Points, in no order, along strands that fork, close into loops and pass close to each other.
In the rows, 128 means zero.
Points whose rows are less than 122 apart are linked; no others are. Some points are linked to none.
Z_35: [136  81  68  60  57 137 180 121 118 159 134 165 127 130 176 137 154 137
  69 118  92 182 131 167 129 175 195 130 108]
Z_460: [133 153 132  82 152 110 121  81 141 162 138 122 100 193 110  52 145 122
  72 152 141 135 128 122 183 131 127 132 165]
Z_192: [139 150 134 107  96 140 156 125  92 143 105 102  95 131 141 131 121  92
 120 126 116  78 167 104 121 132 149  83 149]
Z_449: [131 143 124  94 119 123 143  95 105 151 119 102 108 163  93  86 120  93
  75 135 110 144 143 114 199 132 141 134 167]
Z_972: [ 90 115  86 114 103 176 171 107 151 118 126 122 151  85 131 156 137 113
  86 121  89 144 145 141 137 142 133 173  88]
Z_983: [156 111 112  39  94 116 107  93 113 142 135 149  92 181 161 116 177 150
  63 118 119 160 124 174 143 118 176  83 155]
Z_383: [101 108 142 130 120 127  97 104  99 124 101 148  72 202  79  67  61  96
 113 160  98 134 137  97 200 136  99 154 189]
Z_531: [175  71  53  79  79 106 187 150 111 125 137 165 158  91  89 132 132 118
 141 108  35 160 126 128  68 170 159 127 113]
Z_401: [126 146 180 215 136 127  77 181  91 137 107  91 154 138  89 117  27  82
 216 147 154  64 118  93 100 128 117 145 163]
Z_330: [153 111 110  85 128  92 135 123 143 135 136 167 119 131 135 105 167 176
 106 130 126 137 120 142  74 120 170  71 124]
Z_677: [122 153 165 137 132 122 119  98 149 158 131 111  97 163 171 118 171 144
 109 143 169  91 152 171 126 108 156  63 116]
Z_640: [122 117 170 155 127 147 122 141 105  76  90 102  74 167 180 165  78 111
 121 102 116  96 147 130 182 141  88 123 142]
Z_605: [130 110 133 201 128 115 126 166  97  92 131 131 154  87  43 123  60 106
 206 131 100 110 124 104  98 136 106 124 122]
Z_457: [131 131 116  60 109 140 130 115 144 161 164 165 143 143 172 164 214 162
 110 113 148 149 145 155 130 117 161  94 108]
Z_319: [160  82  69  85 113 127 155 133 146 143 147 156 148 105 122 129 147 176
 113 122 105 202  87 145 105 153 160 117  93]
Z_7: [157 153 145 180 120 127 122 183  98  88 138 111 117 106 138 153  84 116
 180 130 159  55 104 151  49 116 142  78 118]
Z_173: [109 165 144 113 131 136 171 128 150 159 130  98 138  96 109 132 178 133
 121 130 133 130 136 127 118 114 155 125 125]
Z_742: [138  81  98 160 139 108 143 142 126  92 136 174 108 118 113 146 102 138
 156 122 104 165 108 140  93 108 113 100 115]
Z_953: [183 108  72  90  52 117 174 153  98 103 139 155 123 103 126 169 113 114
 142 124  62 137 138 113  88 161 148 109 112]
Z_563: [112 165 157 112 129 150 105 128 157 162 171  91 143 147 202 178 216 142
 121 115 200  92 166 148 140 109 136 100  99]
Z_789: [103 121 143 126 151 148 103 104 142 124 118 123  83 161 198 137 165 132
  93 131 161 144 128 141 189  93 104 153 119]
Z_611: [125 174 160 161 131 112 117 142 138 130 125  96 101 142 157 132 132 126
 130 152 203  61 123 153 104  91 156  79 139]
Z_787: [124 169 154 112 186 138 126 102 185 155 164 138 157 106 128 124 219 182
 120 102 167 155 117 152 131 129 139 149  78]
Z_891: [101 144 156 174  84 146 132 142 121 153 117  80 184  79  55 131  85  78
 174 163 102  81 172  79 116 152 126 171 134]
Z_106: [167  70  75 124 116  94 156 153  92 115 144 168 140 104  63 104  67 129
 168 115  79 137 116 102  77 155 124  99 119]
Z_745: [160 101 113 177 124 133 140 163  96  95 119 139 136  61  59 148  89 109
 212 137  98 114 109 123  58 133 113 116  93]
Z_79: [156 120  86 140 165 109 112 107 155 120 153 160 138  85 114 115 150 158
 144 138 142 169  78 135 106 142 110 142  73]
Z_852: [102 113 151 147 143 139 119 109 132 112  92 149  78 166 139 112 127 129
 103 149 127 133 119 108 189 105 102 151 146]
Z_947: [130 125 109 104  97 136 138 107 127 123 102 147  94 138 126 146 142 130
 112 146 130 141 105 134 150 138 144 106 113]
Z_701: [142 106 119 105 113  85 134 139 122 139 108 147 114 137  75  88  91 135
 113 129  89 106 121 104  95 140 147  67 150]
Z_976: [129 121 154 146 112 137 144 159 102 100 102 112  90 159 148 167  46 114
 136 118  98  73 152 124 125 148 108  77 153]
Z_286: [116 161 168 144 157 118  97  86 153 142 120 128 117 167 144  86 166 145
 129 127 165 119 124 161 127 121 126  98 127]
Z_775: [146  93  82  32 101 125 157 120 147 166 132 145 139 124 135 116 168 164
  85 103 107 190 117 161 122 165 190 111  95]
Z_101: [148  77  80  86  91 113 183 152  92 140 151 158 162 101  79 107  84  99
 108 127  40 185 126 109 115 173 162 146 128]
Z_172: [113 111 152  95 146 134  85  98 153 115 138 155  73 180 184 147 195 176
  78 133 165 135 139 157 184  86 134 135 122]
Z_595: [162 155 132 126 200 103  88  95 136 126 139 135 136 137 133  97 154 155
 121 133 158 151  95 120 131 119 115 176 156]
Z_577: [133 146 143 179 141 141 130 160 153 109 146  85 174 109 182 170 115 122
 166 137 148  87 135 137  67 118 105 142 122]
Z_977: [116 121 140 180 127 113 131 141 130 107 118  89 156 135 118 122  58  89
 150 131 120 133 141  93 161 133  97 174 175]
Z_999: [103 162 147 181 129 160 107 144 146 123 124  99 144 122 208 167 144 119
 151 123 188  75 135 155  97 118 105 134 111]
Z_293: [141 138 134 107 183 112  98  85 165 146 149 129 122 147 146 110 175 174
  78 124 166 193 118 158 162  97 124 168 145]
Z_466: [143 156 140 189 116 143 132 181 136  74 141  91 150  86 148 180 102 115
 186 130 171  60 120 157  46 119 115 120  97]
Z_718: [153 118 151 113 135 102 108 140 117  94 134 165  99 141 149 138 150 161
 133 129 144 104 117 160  93  96 149  56 129]
Z_923: [142  96  86 114  80 117 146 142  77 140 148 160 139  99  49 113  37  89
 141 131  66 170 140  75 139 184 135 159 145]
Z_691: [145 104  90 113 155 120  99 100 158 132 163 163 137 113 161 153 176 186
  90 124 155 187 122 165 138 115 138 165 117]
Z_806: [139 104 118 113 150 111 105 111 114  84 113 186  66 153 107  84 120 156
 124 145 103 164  93 128 127 117 123 112 127]
Z_290: [112 142 172 208 110 127  77 156  91 140 102 100 152 113  70 123  27  79
 189 129 129  63 158  69 126 144  99 174 172]
Z_182: [142 163 124 154 158 122 130 157 133  99 141  85 180  74 102 123 126 103
 165 130 140 113 120  93  91 139 101 178 109]
Z_223: [152 112  93 125 141 115 100 114 171 113 161 172 137 106 161 172 158 198
 133 126 163 164 107 141 110 118 122 131  85]
Z_519: [129 113 102  37 121 143 128  79 146 189 138 156 111 185 162  94 198 157
  70 130 124 185 132 183 158 125 178  99 133]
Z_208: [103 157 162 153  73 134 149 152  94 148 109  79 138 117  78 154  89  70
 162 156 108  74 172  81 148 167 120 130 134]
Z_308: [111 130 147 111 147 114 112 114 125 166 110 132 147 138  48  57 108 131
 118 145 102 145 106  82 144 140 146 125 143]
Z_943: [149 110 110 157 111 141 162 151 125  99 126 145 134  85 101 139 136 125
 193 124 100 143 120 140  66 111 132  90 110]
Z_989: [127  88  94 116 128 105 119 120 128 101 116 164  78 129 116  96  81 159
 101 151 100 183 108 108 144 128 125 147 128]
Z_131: [123 155 174 167 171 130  91 160 120 105 113  92 138 174 203 112 119 131
 157 105 177 122  93 137 125 111  82 155 156]
Z_712: [132 128 154 161 152 124 105 150 111  69 112 122 147 139 170 137  89 127
 146  90 138 134 102 123 138 118  73 166 137]
Z_641: [127 128 119  40 114 140 131  99 161 208 156 141 129 167 173 128 235 174
  72 111 141 155 146 175 168 143 185 103 107]
Z_909: [167  82  81  69 116 119 118 110 116 112 158 195 105 158 157 145 161 170
  62 101 121 168 127 168 130 111 155 106 136]
Z_127: [121  91  90 105 134 130 153 125 138 133 135 152 136 109  93 101  99 153
 115 137  77 195  85 114 132 145 139 140  94]
Z_623: [104 157 127  79 129 149 115  97 163 187 148 121 108 164 177 158 235 142
  95 104 211 105 175 161 172  93 141  93 111]
Z_854: [ 80 142 161 176 144 151 124 118 154 132 109  76 134 124 179 160 154 102
 121 127 165  81 149 134 160 113 102 162 112]
Z_548: [125 127 136 141 109 134 126 133 108 106  80 132  93 125 120 140 103 130
 130 145 127 125 104  98 153 124 118 120 129]
Z_86: [121 144 134  69 178 121 124  87 167 163 151 127 113 188 127  84 170 160
  50 127 141 162 131 144 193 112 133 145 157]
Z_834: [105 139 160 198 149 123 101 150 120 119 112 105 126 154 116 103  65 107
 203 138 156 103 105 117 111 113 100 123 164]
Z_980: [130 117 166 158 102 113  81 142  75 143 109 130 126 120  53 132  36  87
 169 137 113  76 159  57 146 152 113 153 172]
Z_889: [104 113 116 137 108 173 158 142 123  88 103 126 135  71 142 173 100 101
 123 118  76 131 149 134 130 139 108 175 115]
Z_434: [ 98 159 132 130 166 149 130 106 140 153 119  86 140 121 146 120 140 103
  81 135 134 141 123 110 188 123 116 211 135]
Z_508: [ 89 114 159 156 142 135  88 118 103 117  58 131  82 185 113  87  71 116
 117 134 103 124 114 123 179 117  88 159 170]
Z_379: [110 152 137  93 153 155 141 108 149 149 150 129 141 116 157 133 198 144
  96 104 147 148 147 150 146 104 144 127 113]
Z_506: [111 137 142 180 127 125 135 153 119 110 113 111 143 108  96 123  82 100
 191 124 126  93 126 116 103 129 111  99 143]
Z_218: [108 169 161 140 174 139  91 128 180 152 162 111 143 141 204 146 210 164
 117 105 225 104 147 144 132 101 109 161 108]
Z_429: [115 107  98 136 103 131 143 129 119 137 157 118 158  95  62 116  45  95
 136 144  94 178 151  76 157 170 110 196 154]
Z_539: [119 138 115 118  85 160 157 137 153 121 146 116 164 121 168 194 160 122
 131 134 125 121 141 157 115 145 120 115  89]
Z_282: [119 146 115 151  92 133 158 134 142 151 125 103 177  84  69 138 125  88
 146 141  93 123 158 104 103 141 140 132 143]
Z_340: [175  97 101 130 126  88 136 145  90 127 108 155 117 123  83 111  74 124
 168 140  90  92 107 103  74 130 136  78 145]
Z_454: [119 170 176 119 153 113 106 119 116 151 118  93 140 138  70  65 115 110
 136 140 135 108 126  80 152 122 121 137 166]
Z_556: [103 121 135 111  91 141 158 103 127 124 102 122  75 135 159 154 156 131
  91 145 135 102 152 138 173 129 146  99 100]
Z_962: [ 97 115 113 152 135 156 141 144 124  78 127 131 120  97 174 181 121 117
 111  93 115 138 157 157 123 103 100 170 129]
Z_199: [123 137 106  83  79 161 128 111 147 134 169 121 171 100 178 201 213 139
 109 112 136 135 173 171 125 132 149 119  85]
Z_879: [157 118 120 102 143  71 140 123 144 162 138 142 137 138  84  83 143 155
 128 124 117 127 114 124  86 136 152  72 133]
Z_252: [124 170 133 122 101 146 173 144 164 159 134  81 178  84  82 127 167 108
 165 152 118 106 141 108  77 139 148 117 111]
Z_895: [156 134 100 104  73 135 166 150  92 119 119 145 128 123 142 174 114  98
 137 119  91  92 141 105  88 157 145  88 142]
Z_267: [111 110 117 154 123 128 150 128 137 120 139 130 142 133  97 111  86  97
 126 129 116 169 127 107 161 132 113 163 166]
Z_488: [159 133 136 148 150 116 110 167 100  79 146 139 117 126 151 158 115 139
 163 117 156  92  97 159  75 113 129  64 118]
Z_483: [127 162 141 152 191 124 118 114 136 144 124 100 173 103 129 101 143 126
 107 129 152 134 107 116 147 120 101 208 134]
Z_309: [122 154 155 106 121 129 147 123 101 163 119  91 125 153 116 104 137  97
 101 143 110 100 140  90 167 123 137 113 149]
Z_576: [107 107 157 159 161 148 127 149 100  78  98 117 114 134 184 154  97 124
 123  84 111 130 135 144 149 100  86 151 167]
Z_527: [ 89 142 157 154 112 150 153 100 132 140 104  71 108 137 167 162 163  99
 120 143 138  74 155 163 163 117 133 109  88]
Z_892: [127 114 154 143 104 105  99 125  87 131  94 158  89 153  70  99  56 103
 139 148  89 107 151  69 159 150 115 132 171]
Z_625: [139 158 145 156 165 117  97 120 140 107 125 135 127 124 110  90 136 137
 157 128 183 118  94 137  97 116 116 100 108]
Z_554: [122 159 167 151 191 128  91 145 155 126 138 113 133 166 199 106 180 150
 145 102 206 131 118 146 136  93  99 167 137]
Z_421: [153 140 111 161 187 105 109 136 128 114 134 164 150  91 108 110 149 147
 185 127 157 141  77 128  92 113 100 119  84]
Z_461: [ 91 114  83 118 139 155 153 113 156 117 149 139 167  76 124 126 129 141
  91 126 100 185 104 132 131 139 118 181  99]

A fork is a point with three links, a tip a point with one. Leave the first point through the second and follow the links. Name the first fork or tip that comes.
Z_892, Z_980: Z_742
Z_977, Z_267: Z_309
Z_506, Z_834: Z_852
Z_999, Z_577: Z_106
Z_192, Z_895: Z_977

A tip is a point with one link. Name the tips that can be reached along the links from each point below, in the order of the rows.
Z_199: Z_787, Z_208, Z_909, Z_539
Z_293: Z_611, Z_977, Z_308, Z_434
Z_401: Z_742, Z_106, Z_172
Z_554: Z_35, Z_976, Z_806, Z_623

Name the points in between on the shortest way along the links from the first point to the second, in order.
Z_421, Z_308: Z_79, Z_223, Z_691, Z_293, Z_86, Z_460, Z_449, Z_309, Z_454
Z_488, Z_745: Z_7, Z_466, Z_577, Z_999, Z_854, Z_527, Z_556, Z_947, Z_548, Z_852, Z_508, Z_383, Z_892, Z_980, Z_290, Z_401, Z_834, Z_506, Z_605
Z_972, Z_563: Z_889, Z_962, Z_576, Z_712, Z_131, Z_554, Z_218
Z_35, Z_712: Z_775, Z_319, Z_127, Z_461, Z_972, Z_889, Z_962, Z_576
Z_434, Z_531: Z_483, Z_595, Z_293, Z_86, Z_460, Z_449, Z_309, Z_192, Z_895, Z_953
Z_891, Z_909: Z_282, Z_252, Z_173, Z_379, Z_457, Z_641, Z_519, Z_983
